A landscape with many valleys, sampled at points; each row gives a point and its height.
A ball rolls from a point to the lowest of its 2 nearest points, and stops where none of them is lower. Distance is the straight distance between rows; heights are no part of it.
lamag: [ 75  86 146 120 104 119 160 137  76 128 136 166 168  98 115 136 144 120
 198  81  96 182 140 138 127 127 126 119]  (h 290)
gal: [185 114 126 132 206 152 106 104  92 154 116 135 176 106 140 150 108 157
 115 125 102 120 137 130 125 114 144 201]  (h 310)
Gug: [ 92  58 128 176 180 167  92 147  90 127  78 154  96  65 113 199 119 116
 115  59 120 134 185 127 117 100 129 166]  (h 537)
bezib: [170 158  97 145 111 129 114  58 154  89 167 110  96 103 116 122 135 155
  85 134  99 135 118 148 128 123 102 131]  (h 445)
davov: [104 112 198 112 149 193 155 147  81  87 102 144 123 170 172 162 120 156
 146  57 145 132 158 100 120 168 159 163]  (h 252)
lak: [183 152 114 124 150 143 136 125 109 172 126 123 198 169 167 136 180 119
 144 169 128 106 157 106 138 112 140 173]  (h 560)
pof: [142 157  73 151 165  78 102 143 131 150 157  99  99 124  74 108 132 137
  79 144 124 138 136 112 117 117 141 135]  (h 545)
venaz: [ 89 125  96 132 109 123 107  61 176 150 202 146 147 133 116  99 135  74
  83 107  99 143 127 156 107 103  97 132]  (h 400)
Voko: [132 136 132 171 127 125 145 158 132  66 139 131  90  87 138 188  99 150
 151 140 145 152 139 149 133  99 118 107]  (h 348)
dovom: [153 139 170 141 113 126 115 135 128 176 133 163 211 200 122  84 134 102
 161 208 184  88 114  85 168 143 151  95]  (h 744)
mul: [ 79 104 146  91 125 117 147 153 109  68  88 177 132  71  74 129 185 145
 135  72 155 140 127 145 107 127 102 142]  (h 174)
baro: [105 144 108 166 125 151 104 137 109 114  79 114  58  18  64 195 131 143
 126 138 155 132 175  86 197 122  84 170]  (h 216)
vut: [159 111 125 143 142 136  85  96 130 113 163 137 124 168 126 113 119 134
  69 158  77 111 110 110 112 143 179 113]  (h 443)
boz: [ 72 151 126 101 109 165 120  73 158 169 229 143 157 178 136  87 121  69
 101 102 116 133 132 108 134 140 112 123]  (h 426)
Pitut: [ 97 136 120  76 132 166 122 109 108 122 104 156 199 147 114  81 203 139
 102 114 139 113  76 135  94 115  84 149]  (h 579)
Pura: [149 144 116 174 122 104 155 147 106 142 134  73 129 110 124 152 134 131
 193 170 108 168 161 116 143 108 122 115]  (h 189)
rebe: [114  80 121 140 127 101 119 144 107 115  29  73 111 106 100 150 187 124
 122 175  96 105 135 126 146 150  43 145]  (h 134)
Merod: [188 105 143 130 144 119 116  80 144 156 120 128 134 149 106 108 104 119
 125 183 143  88 101  68 128 134 209 161]  (h 773)
gagu: [101 129 121 103  94 126 153 139  97  98  79 121 141 150 130 117 218 129
 138  89 120 126 129 131 100 150 115 118]  (h 622)
vegu: [146 138 110  59 100 131 102 122 157 169  89 146 157 141 158  73 171 120
 118 128 140  77  74 151 140 142 122 124]  (h 530)
Tal: [129  85 130 100 102 112 140 121 122  62 112 159 127  42  73 161 163 126
 135 112 111 135 112 151 145 129  81 131]  (h 224)
sen: [132 123 137 176 159 219 129 107 148  81 152 141 100 131 146 193  87 127
 115 122 161 143 141 104  97 111 169 150]  (h 440)
Gen: [136 133 120 129 118 120 147 122 105 103 119 106 101  87 101 151 127 154
 162  87 130 161 148 106 116 151 152 142]  (h 420)
didap: [116 119  93 107  99 111 106  90 122  98 102  95  68  66  51 142 128 160
 113  97  92 145 135 113 147 200  77 163]  (h 228)
pomu: [137 102 128 190 173 141 102 145  82 132  90 119  88 150 130 181 142 135
 107  98 118 126 199 113  95 119 171 162]  (h 516)
Pevo: [183 179 118 139 115 132 139 147 141 140 166 124 127 180 173 148 137 122
 140 157 163 117 157 108 136 108 193 111]  (h 292)
Lufeg: [128 155 138 128  92  64 169 112 201 126 133 102 111  64 113 123  91 111
 162 133 181 127 121 141 152 113  79 109]  (h 150)
Zesug: [131 107 114 144 111 115 141 150 126 120  60  68 104 155 118 162 197  98
 143 180 112 110 170 120 104 130  83 136]  (h 99)
bigi: [171 131 101 148 191 153 100 106  91 118 114 126 144  70 106 145 145 173
 102 133 101 137 142 147 130  92  93 179]  (h 349)
diro: [123 153 117 102 115 129 131 165 136 200 126 130 138 198 162  91 164  69
 140 152 185  84 139 100 147 113 175 101]  (h 646)
dizup: [ 97 114 170 116 137 137 131 151  92 110 138 168 143 168 145 114 135 147
 138  74 141 142 130 107 111 156 190 139]  (h 236)
pori: [ 66  94 115 130 135 127 102 144 138 111 143 147  65  28 101 139  78 135
 106  95 133 158  98 163 144 111  89 134]  (h 562)
ker: [ 89  57 119 144 166 121  97 161 125 122 108 165  91  64 121 162  88 117
 117  87 135 142 121 154 110 109 153 150]  (h 549)
Poz: [ 95 133 117 109 151 170 101  96 106 153 207 151 159 164 113  93 138 101
  82 105  87 141 138  91 115 131 156 132]  (h 450)
Rog: [134 164 150 124  79 109 172 120 157 137 120 121 186 126 121 110 144 125
 198 172 154 138 126 127 125 121 101  94]  (h 730)
mipo: [ 68  67 143 165 112  65 127 199 104 127  68 117 107 167 138 116 138 130
 115 130 107 117  98 169 120 136 100  83]  (h 345)
rapa: [167 128 122 153 179  81 123 164  96 138 136 157 164 131 132 131  95 164
 119 111 127 137 114 132 118 109 199 143]  (h 465)
gufu: [118 137 127 129 143 195 133 102 151  76 163 114  83 136 106 200  64 130
 111  91 108 155 164 122  92 163  84 152]  (h 357)
gogis: [143 140  82 122  99  57 134 126 162  88 152 141 136  82  94 133 109 162
 107 138 109 135  93 192 144 139  60 127]  (h 696)
Reku: [110 133 150  73 162 184 120 114 160 103 107 120  73  99 116 123  94 145
 107  90 162 118 114 115  99 142 113 160]  (h 474)
zev: [109 143 144 120 150 181 135  84  94 107 168 116 125 119  94  95 110 162
 112 107  93 171 119 119 120 127  93 128]  (h 413)
kem: [115 187 132 142 146 131 146 180 104 113 159  92 149 198 120 110 156 136
  91 153 124 136 145  95  94 117 137  81]  (h 317)
Buzop: [184 133  93 135 117  99 148  72 178 150 155 142 138 111 128 156 113 111
 145 116 172 114 128 105 119 128 194 183]  (h 291)
tuve: [130 128 126 136 129  72 142 166 149 159 146 110  93 193  98 107  76 100
 139 170 140 121 125 116 120 130 168  78]  (h 34)
sati: [116 139  97 140 132  81 111 128 147 199 154  91 126  63 111  81  76 125
 121 145 108 152 101 152 159 101  99 118]  (h 332)
rad: [137 124  93 140 123 137  87 100 104 109  60 111  68  34  51 164 166 152
 117 112 124 121 171  93 155 155  95 180]  (h 192)
Fer: [145 129 134 105 139 100 132 191 150 167  83 155 140 195 161 114 131 100
 137 164 185  79 121 153 132 103 149 126]  (h 654)
famo: [ 74 139 144  99 119 172 156 146 130 132 119  78  80 109 142 128 137 106
 165 112 129 162 155 117 122 127  90 114]  (h 90)
luzi: [130 109 130 152  97 118 153 166 122 111  59 101 134 142 175 159 200 112
 149 166 128  97 144 162 134 100  86  93]  (h 135)
gezes: [140 147 123 148 128 130 122  62 157  93 142  87  64  58  98 120  72 161
  92 109 125 138 101 123 143 147  98 155]  (h 478)
fevez: [126 130  93 166 128 122 142 120 108 133 150  80 123  78  93 190 131 124
 161 165  81 171 176 120 157 130  57 144]  (h 219)
sev: [101 174 122 141 132 106 132 131 183 140 207 114 137 184 117 112  85  93
  84 153 115 139 136 133 115 114  86  77]  (h 76)
sol: [ 73 103 135  92 148 119 133 181  97 120  74 130 100  94 112 135 151 130
 129  72 136 135 145 145 117 143  95 149]  (h 143)
dideg: [116  80 140 146  96 196 108 100 124 132 174 180 146 126 196 165 108  98
 170 117 117 142 119 138 146 117 160 133]  (h 425)
gepe: [145 125 107 124 125 204 158 110 127 136 104 104  90 102 186 186 101 111
 164  84 144 124 126 104 141 146 182 156]  (h 159)
Bam: [107 138 132 113 100 179 160  85 147  86 156 138  91  61 120 165 161  99
 142  89 166 154 167 128 122  90 112 143]  (h 459)
tagav: [115 163 161 105 115 160 135 116 137 140 131  78 120 161 128  63 133 118
 112 172 112 111 105  85 131 138 131  59]  (h 324)
sifib: [173 109 153 137 155  96 143 168 121 156 109 116 108 197 137 131  57 104
 150 172 155  84 115 105 138 121 201 129]  (h 72)
kodoz: [141  91 117 120  98 109  90 116 146 113 169 219 181 146 141 128 121 134
 119 110 130 126  96 165 114 141 174 152]  (h 283)
Lerun: [138 162 128  93  99 144 156  51 187 106 137  95 117 111 111 115 180 104
 124 126 150 121 155 111 106 140  84 160]  (h 342)
tomir: [113 178 168 114 169 181 131 138 122 114 178 113 153 181 134  96 107 138
  99 163 117 130 122  93 123 117 114  86]  (h 337)
rolol: [136 119 154 112 159 102 130 169 135  70 106 160 113  97 114 135  76 189
 123 111 156 131  83 157 109 135 129 130]  (h 194)
Loko: [105 109 156 130 135 146 137 151 128 113 169 149 135 138 150 147  58 133
 155 110 117 169 114 139 117 131 149 108]  (h 251)
somek: [174  89 137 140 146 144  75 103  93 138 156 168 177 175 157 116 130 135
  98 140  94  92 109  98 150 158 198 154]  (h 473)
vunaf: [123 100 141  70 102 175 133 116  81  85 117 187 156 145 173 113 146 158
 124  81  96 118  95 175 142 149 104 138]  (h 653)
numo: [146 142 148  92 145 178 126  88 111 122 127 173 185 119 142  75 190 156
 131 123 164 113  96 111 134 106 131 171]  (h 559)
Lafa: [115 113 100 140  73 147 106 102 137 146 178 155 114 144 180 125 132  96
 132 108  87 151 124 154 133 132 170  92]  (h 398)
suve: [154 120 125 147 174 145 159 165 114 136  69  83  98  50 128 186  83 131
 174 135 168 128 135 109 150 110 122 168]  (h 253)
tavu: [143 123 150  87 116 145 123 117 142 134  83 155 132 111 173  87 176 135
 151 125 185  91  98 127 141 116 153 145]  (h 542)
Kiv: [138 138  94  85 100 107 116 141 139  93 132 145 151 129 128 105 113 167
  99 118  86 132  74 201 129 150  77  99]  (h 681)
Zav: [ 77 102 116 157 143  59 122 209  90 137  64  94  65 147 118 119 151 142
 104 117 142 122 141 139 135 140 119 136]  (h 358)
dit: [153 151 144 119 118 139  98 107 125 188 178 151 201 176 118  73 104  96
 129 195 154  56 124  59 192 166 143  87]  (h 750)
tebo: [138 166  90 127 132 125 132 152 117 117 179 123 142 214 141 144 164 123
  98 121  93 141 163 118 102 148 155 106]  (h 293)
Nog: [135 150 140 106 104 147 164 141 112 163 143 139 168 138 178 139 130 119
 211 111 150 144 143 126 153 125 164 134]  (h 218)
luval: [177 138 108 106 140 114 128 132 170 117  95 119 128 175 130 132 166 124
 115 187 162  83 133 124 100 124 124 158]  (h 676)
Pel: [ 99 113 140 118 124 118 146 137 101  96  40 111 152 119  86 130 232 133
 130 124 141 115 148 108  88 133  81 149]  (h 609)
pila: [111  91 154 158 133 128 118 170 103  53  89 149  76  67 124 191 114 153
 124 109 126 133 126 152 151 126 112 118]  (h 327)
Bar: [149 132 125 120 137 190 149 102 100  66 133 165 121  75 126 179 147 152
 134  90 133 137 152 143 129 105 113 158]  (h 423)
Debov: [117 141 109 181 149 129 133 154 106 140 107  82  66  41 112 166 109 146
 156 152 154 161 160 105 169 102 106 151]  (h 233)
zibo: [148 100 121  81  87  81 148 149 139  79  74 135 139  80 107 157 156 128
 148 138 101 106  98 166 151 162  66 115]  (h 215)
fumal: [147 168 114  85  94 125 177 108 165 109 148 112 157 146 116 163 164 119
 166 131 138 136 168 116 107 153  93 156]  (h 298)
Kaz: [ 79 113 152 114 128 134 147 185  99 170  62  62  94 139 167 106 160  99
 160 122 127 130 148 125 131 123 105 104]  (h 65)
Fezu: [114 115 138 159 184 114 136 163  84 143  87 116 137 145 104 159 174 141
 121  92 144 136 213 108  91 118 134 182]  (h 529)
Duf: [106 143  96 137  82 102 124 102 188 146 188 123  83 132 149 115 117  87
  98  96 113 147 132 168 127 118 123  91]  (h 370)
dugo: [142 119 162 158 139  93 133 174  88 156 133 170 175 173 187 125 111 140
 147 103 138 118 126 138 151 119 206 114]  (h 448)
rupes: [208 130 123 141 135 106 158 142 137 164 107 112 146 157 157 166  71 119
 186 169 150 103 123 117 147 128 181 147]  (h 111)
nulu: [160 177 157  91 157 159 142  47 141 109 173 102 149 131  96  79 105 158
  91 130 117 122 111  99 120 136  99 150]  (h 444)
tak: [154 158 132 120 109 125 104  81 145 119 188 158 169 166 111  69 139 130
  70 157 108  94 101  99 135 143 164  86]  (h 411)
Ramu: [ 76 155 128 108 121 146 141 134  91 112  74  83 179 134  82  93 205 143
 117 127 145 132  84 108  80 110  54 122]  (h 594)
mubas: [132 132 144 129 111 102 141 132 171 172 121 140 189 184 103 106 135  85
 171 204 169 115 122 112 116 117 122 105]  (h 738)
lonuf: [115  74 147 130 100  93 121 131 140 158  83 157 159 112 126 111 147 101
 178 154 130 120 107 147 123 113 142 113]  (h 191)
bemo: [139 140 106 149 125  84 133 150 165  99 147 146 159 107 114 152 130 134
 129 182 131 143 121 176 118  92  63 109]  (h 710)
nal: [174 115 126  84 137 126 134  76 134 144 115 150 159  97 114 129 122 142
 159 105 160 108 103  85 127 164 178 207]  (h 344)
pemo: [120 192  84 125 114  91 127 134 142 137 151 145 181 119 103  67 156 144
  90 127 150 133  76 167 117  84 104  83]  (h 365)
lilab: [180 137 148 120 156 126 106 117 126 175 146 137 154 163 130  88  87 118
 105 201 132  62 106  70 159 127 182 100]  (h 759)
mema: [131 155 169 134  80 119 164  24 142 116 190 137 156 111 107  62  91 131
 137  83 123 156  99 116 145 127 126 132]  (h 383)
nipu: [114 110 107  75 112 152 127 110  98  84 115 148 129 150 120 126 180 147
 105  76  76 131 128 156 103 173  99 145]  (h 637)
ren: [142 161  65 128 121 122 134 102 125 125 197 132 160 149 121 138 170 129
 109 108  90 158 155 149 111 119 116 138]  (h 250)
tugi: [129 140 125  84 130 120 113 153 115 159 171 149 180 202 145 109  86 123
 113 119  76 119 112 137 140 177 145  99]  (h 169)
ral: [141 107 157 110 111 129 159 101 144 105 115 117 125 104 116 154 103 128
 189 138 130 140 118  98 124 161 133 133]  (h 397)
fof: [ 84  64 148 148 113  96 124 177 126 130  85 165 151 192 180 133 164 111
 106 115 109 101 113 190 113 122 112  92]  (h 331)
nukud: [112 111 133 107 114 158 144  86  82 162 167 158 188 117 117  93 130 129
 161  98  80 173 115 132 130 119 128 143]  (h 320)
lelef: [107 148  94 130 113 102 113 131 155 156 161 141 123  82 130  79 122 125
 105 106 127 149  97 176 136  88 109  97]  (h 347)
dedo: [181 109  96 127 104 101 114 114 165 152 140 184 149 128 155 139 100 116
 145 128 157 108 106 155 132 124 187 146]  (h 243)
bul: [159 142 132  72 113 165 113 112 137 101 142 188 166 142 168 101 116 163
 112 130 116 104  67 190 152 136  99 124]  (h 667)
rala: [112 165 116 142 107 112 162 135 147 115 128  95 180 111  91 118 151 140
 158 185 135 153 109 138 114 102  37  98]  (h 722)
senus: [151 184 122  87 103 161 143 111 137 170 191 151 171 158 176 121 115 121
 166 112 152 124 127 127 176 138 141 129]  (h 241)
Belo: [109 112  76 115 141  71 113 182 147 178 130 127  85 146 125 121 136  91
 114 105 137 127 142 148 106 113 160 130]  (h 390)
sopa: [160 159 136 188  97  86 143  59 197 123 181 116 120 101 138 122  81 106
 121 129 156 135 122 134 136  92 138 117]  (h 354)
vif: [165 112 126 121 108 128  83  98 152 150 107 173 181 166 148  86 170 117
 113 187 137  72  87 131 143 125 142 127]  (h 513)
Ramo: [178 115 115 140 139  92 162 150 126 149 106  86 126 135 121 196  98 110
 186 157 126 130 166 115 123 133 143 164]  (h 152)
mun: [108  72 191 153 145 133 152 160  96  69  83 162 156 116 130 191 177 132
 137 106 133 123 173 143 111 114 110 134]  (h 282)
kelo: [111  81 158 153 157 160 119 110  82 165  93 122 148 167 175 133 195 112
 117 106 100 106 170 115 124 122 141 167]  (h 518)
mevan: [134  88 103 153 112  60 105 140 130 149 107 106 106  80 114 118  90 139
 135 166  92 136  90 161 155 129 128 121]  (h 312)
Bilu: [125 165 137 111 120  99 124 143 146 154 206 192 199 170 118  96  64 131
 123 115 141 135 102 139 138 148 149  99]  (h 200)
lik: [128 163 126 136 112 141 124 148 176 152 171 130 159 219 152 128 112  89
 109 195 126 117 130 142 125 118  99  69]  (h 40)
Gebam: [149 127 137 153 171 101 158 150  92 158  93 108 183 162 124 133 188 125
 148 149 136 124 175 104 108 105 149 163]  (h 543)
tufik: [143  84 141 145 122 119 128 140 124 131  90 128 119 150 181 149 146 116
 146 149 118 109 143 147 125 118 144 126]  (h 164)
gided: [153 149 140 186 142 125 127  77 182 120 193 106 131 142 118 143  90 109
 115 181 119 149 142 107 106 105 124 116]  (h 385)
tadep: [ 83 100 159 123 134 145 156 156  83 130 133 124 136 137 146 163  99 123
 190  88  95 174 156 124 118 151 132 128]  (h 270)
bov: [124 131 116 117 136 159  97 130 106 160 154 128 113 132 176  91 121 122
 104 110  86 130 110 140 145 117 168  97]  (h 421)
Sedin: [ 80 128  95 162 149 142  84 175  90  83 105 132  70 112  92 193 113 172
  85 113  92 159 173 141 153 162  58 150]  (h 417)
Tugu: [176 165 120 111 111 139 121 119 178 161 160 117  97 165 177 125  62 106
 107 152 134  84 104 123 165 137 168  82]  (h 132)
godep: [110  75 117 111 125 132  93 124 141 109 127 134  75 171 127 151 114 113
 103 101  91 130 130 134  88 184 155 130]  (h 295)
rus: [150 158 120 122 114 102 113 124 120 116 146 148 153 135 118  64 143 164
  94 132 115 122  82 138 125 124 159  85]  (h 387)
Tuk: [113 130  91 146 129  99 109 145 126 108  91  97 108  92  87 133 174 140
 108 171 119 131 130 134 127 128  51 134]  (h 165)
Dasa: [ 95 140 151 109 136 126 159 162 158 180 166 104 107 170 127 125  66  76
 161 144 175 135 150  91 113 125 163 115]  (h 68)
mavut: [107  83 111 133  84  92  92 149 142 144 125 198 172 175 153 109 146  99
 112 124 116 122 105 191 118 132 148  95]  (h 315)
tugef: [105 109 109 154 149  83 118 201 114 130 105 114  38 164 122 134 124 117
 103 118 157 126 156 133 102 120 177 125]  (h 372)
sovet: [169 181  97 169 110 110 143 111 159 120 171 119 110 105 147 136 140 135
 138 145 159 142 144 139 133  82 155 109]  (h 326)
Lem: [106 128 136 121  98 106 133 141 106 134  84 106 146 209 134  92 206 118
 108 127 123 103 119  99  95 151 156  96]  (h 632)
dat: [141 152 115 104 137 119 121 109 163 148 211 123 146 173 134 125  46 112
  87 123  77 134 122 139 131 161 113 115]  (h 127)
Bil: [164 130 121 139 128 118 100 121  87 153 125 146 196 198 160  94 181 128
  83 152  92  72 114 116 146 139 168 110]  (h 495)
Tad: [132 121 120  80  67  80 147 134 185 135 104 141 135  77 124 137 118  99
 174 127 139 112 107 180 152 142  85  97]  (h 179)
zegil: [124 149 141 115 104 169 135  43 103 158 207 144 181 119 121  47 109 125
 116 113  83 152  99 125 157 108 122 118]  (h 353)
Bon: [143 129 126 146 135  81 141 186 132 120  75 104 108 183 124 120 177 123
 117 178 175  90 137 137 106  91 138 125]  (h 662)
Pav: [ 73 146  84 189 140 106  81 160  79 107 114 138  67  86  80 148 136 184
  90 130 122 171 154 123 159 137 103 155]  (h 404)
nesoz: [117 173 174 129 129 124 163 107 178 134 141  72 100  87 109  87  94 128
 148 145 186 141 122  96 133 100 107 119]  (h 126)
riku: [155 124 139 166 182 151 144 143  99 138 103 125 148  85 159 173  94 154
 158 117 141 137 138 124 132  99 154 162]  (h 274)
Pok: [119 127 137 137 138 127 133 184  84 169 116 112 108 163 208 119 116 128
 130  90 107 124 134 145 152 122 179  92]  (h 437)
mamo: [127 160 164 110 163 137 147 112 156 175 163 102 129 132 116  93  81 108
 137 148 168 127 124  69 127 114 162 126]  (h 96)
neb: [101 109 121 157 132 128 148 138 121 116 104  95  57  78  98 167  64 135
 159  81 158 155 122  91 115 163 171 138]  (h 439)
Nozed: [157 163 138 120  73 134 151  51 161  77 173 140 111 112 133 100 120 157
 120 105 130 138  97 143 136 126 122 106]  (h 412)
dimir: [103 130 134 132 123 108 133 165 101 199  79 106 159 184 140  70 186  89
 120 146 156  87 117 100 122  95 175  85]  (h 639)
bapu: [ 96 102 211 123 159 154 159 166 109  88  90 148 162 156 133 165 136 140
 166 119 164 125 169 106  98 138 114 169]  (h 264)
Nopur: [150 191  93 154 176 113 123 119 154 123 196  90  83 124  97 134  86 139
  55 113 148 141 161 108 112 111 138 140]  (h 569)
lus: [122  90 143 155 181 150  90 145 118  98 103 136 117 197 145 154 149 137
  67 140  92 110 160 140  89 132 104 143]  (h 452)
pagi: [116 121 146  72 168 198 118 116 141 130 110 147 106  70 157 113 106 132
 128 106 146 120  93 146 133  99 101 152]  (h 458)
Sasok: [113 106 128 105 119 188 122 125 148  72 120 138  63 139 159 188  97 122
 122  79 122 136 135 136 102 170 141 134]  (h 325)
som: [148 139 141 117 138 169 137 139 119 126  83  85  58 128 168 142 109 140
 142 101 151 117 132  99 123 142 176 131]  (h 125)
zum: [ 86 107 116 152 123 157 126 147 117 103 137 145  72  79 117 186 143 100
 144  74 147 170 181 129 108 104 149 131]  (h 484)
kat: [159 141  87 112 149 159 139 109  70 116 145 153 154  80 133 133 155 162
 127  91 103 152 140 163 133  91 118 164]  (h 386)
fozuz: [ 99  74 184 162 108 123 137 161 108  60  76 163 116  91 153 149 175 135
 140 125 129 124 122 155 134 105 116  88]  (h 304)
kopun: [121 146 125 152 126 122 117 101 145 111 104  93  50  61  78  99 162 154
 116 135 177 132 135  92 115 111 143 140]  (h 509)
Zab: [161 163 150 147  95 152 126 123 153 131 185 171 179 180 174 136 127 124
 172 162 177 119 129 122 166 135 146 117]  (h 265)
Vakit: [128 136 140 148  98 106 109  81 156 177 136 129 187 123  85  46 111 110
 109 172 108 123  76 132 135 121 122  62]  (h 285)
riz: [138 108 144 148  98  93 112  96 172 122 152 135 145 132  99  94  79 134
 118 171  89 140  88 147 120 144 114  86]  (h 257)
vivig: [136 107 163 119 119 114 109 140 153  75 126 149 108 145 129 105  80 166
 115 151 107 127  70 155 117 154 131  80]  (h 227)
papo: [ 88 132 138  96 155 171 131 128 133  91 176 122 106 151 111 135  78 146
 104  97  90 171 132 146  97 155  70 125]  (h 388)
Losot: [189 139  94  97 156 135 111 106 160 133 111  99 103 130 136 144 127 137
  98 158 115  98 133 131 112 138 116 172]  (h 694)
dilev: [149  98 171  81 135 118 156 128 124 110  72 148 158 108 132 148 127 143
 184 115 158 108 120 105 122 168 148 177]  (h 376)
zevu: [122 144 175 123 150 113 139 156 117 116 168 169 182 142 116  93  72 172
 148 124 129 154  86 128 122 133 152 100]  (h 226)
boken: [114 122 103 182 153 138  96 146  90 132 129 127  79 101 131 144 160 130
 110  96 128 155 168 126 109  90 179 134]  (h 502)
Kozu: [115  83 115 109 100 128 102  99 119  94  93 103  52 104  99 142 124 139
 117  95  68 137 127 126 112 199 121 135]  (h 260)
Pes: [144  91 163 166 153 125 123 115  90 179 103 121 174 209 179 110 187 112
 102 158 107  74 146 105 149 119 165 140]  (h 508)
Mekav: [153 154  92 116 117 113 157 111 156 116 135  72 139 114 102 175 150 114
 146 163 101 135 170 135 124 144  46 150]  (h 255)
Nusa: [171 169  99 108 137  95 116 158 156 182 167 151 146 178 153 121  67 106
 106 150 140  95 124 158 156 120 158  86]  (h 92)
zas: [127 109  99 132 169 149  80 136  97  99  93 117  97 132 112 162 140 154
  80 105  74 126 165 153 110 152  75 162]  (h 434)
futi: [131 134 141 107 148 131 129  94 162 120 106  95  63  95  87 104 108 144
 113 100 186 120 115  83  99 147 172 158]  (h 490)
pide: [135 126 160 133 135 141 139 151 101 143  89  50  84 152 146 114 123 127
 152 158 107 127 144  88 133 143 147 107]  (h 93)
Rabik: [ 86  90 159 105 143 146 122 120 123 108 119 181 133 112 115 109 157 130
 140 100 149 136 124 123  88 123 147 154]  (h 212)
rit: [120 175  84 137 149 109 124 127 133 160 124  52  94  94  83  85 179 129
  99 152 155 136 144  86 119 102 107 142]  (h 526)
puro: [159 160 124 100 140 158 129  39 156 132 161  97 100  89 129  91  80 137
  76  85 110 116  88 119 140 142 129 158]  (h 477)
dutup: [141 117 125 110 100 162 149 104 112 175 125 103 127 118 186 147 110 104
 195  98 103 139 134 109 154 153 174 138]  (h 193)
kapad: [127 163 134 124 110 114 133 115 104 181 132  80 186 143 102  60 120 122
 134 167  89 128  91  99 145 139 116  56]  (h 305)
sov: [102  56 149 162 172 155 100 128  76 158  80 127 118  98 161 153 144 117
 121  89  73 131 165 144 130 109 129 154]  (h 528)
Pusak: [107 174 120 181 120  96 141 156 159  90 163  91  53  97 107 153 102 153
 114 158 180 167 143 124 135 105 107 114]  (h 371)
fip: [135 195 133 126 106 132 126 131 175 167 198 153 164 196 142 100  91  87
  99 166 172  90 134 119 162 133 130  53]  (h 71)
sosu: [ 79 138 123  71 105 150 171 164 107 118  98 117 111  69 131 128 173 112
 168  83 142 141 135 143 149 115  74 113]  (h 117)
bidet: [147  77 128 138  84 108  98 121 147 131 117 151 153 104 147 123  77 125
 148 160  77 129  92 196 150 135 128  91]  (h 287)
fel: [152 137 145 176 144 157 143 109 147  95 158  99 104 144 113 180  76 132
 138 154 141 156 152  92  95 129 153 137]  (h 414)
lizav: [110 150  69 130 143 133 126 136  98 128 128 109 162 120 103 129 192 134
 112 130  96 154 137 148 107 104  68 142]  (h 201)
tofat: [111 131 130  99 127  98 133 179 111 106  93 128 100  96 139 110 126 172
 135  92 131 141  98 156 129 142 126 109]  (h 166)
Lis: [ 70 152  92 177 118  74 126 175 119 110 154 127  74  78  85 143 134 148
 128 125 157 186 144 128 141 117 113 127]  (h 389)
punuk: [123  81 126 154 130 102  87 144  97  89  30 117  66  86  61 192 159 148
 104 148 111  98 164 107 166 169  68 164]  (h 162)
Pefi: [140  93 140 119 103 132 112 134 150 188 106 182 158 129 179 125 108  93
 187 146 171  96 103 146 165 120 165 138]  (h 213)
Nafo: [ 93  80 161 104 136 199 116 109 108 144 121 166 141  89 182 125 115 113
 160 108 107 136 112 146 148 105 122 142]  (h 442)

For each start below, name the point where the ball stops.
Nozed -> lik
gagu -> sol
fel -> Kaz
ker -> sol
Sedin -> sol
pori -> sol

Call two points neighbours if one is among the 2 nearest of the other. Go from one point of each pair to the other, from neighbour to neighbour, staying as low as possible. Name the highest point that can't be avoided.
dedo and sol -> tomir
tuve and sol -> Tal
Zesug and lik -> gezes
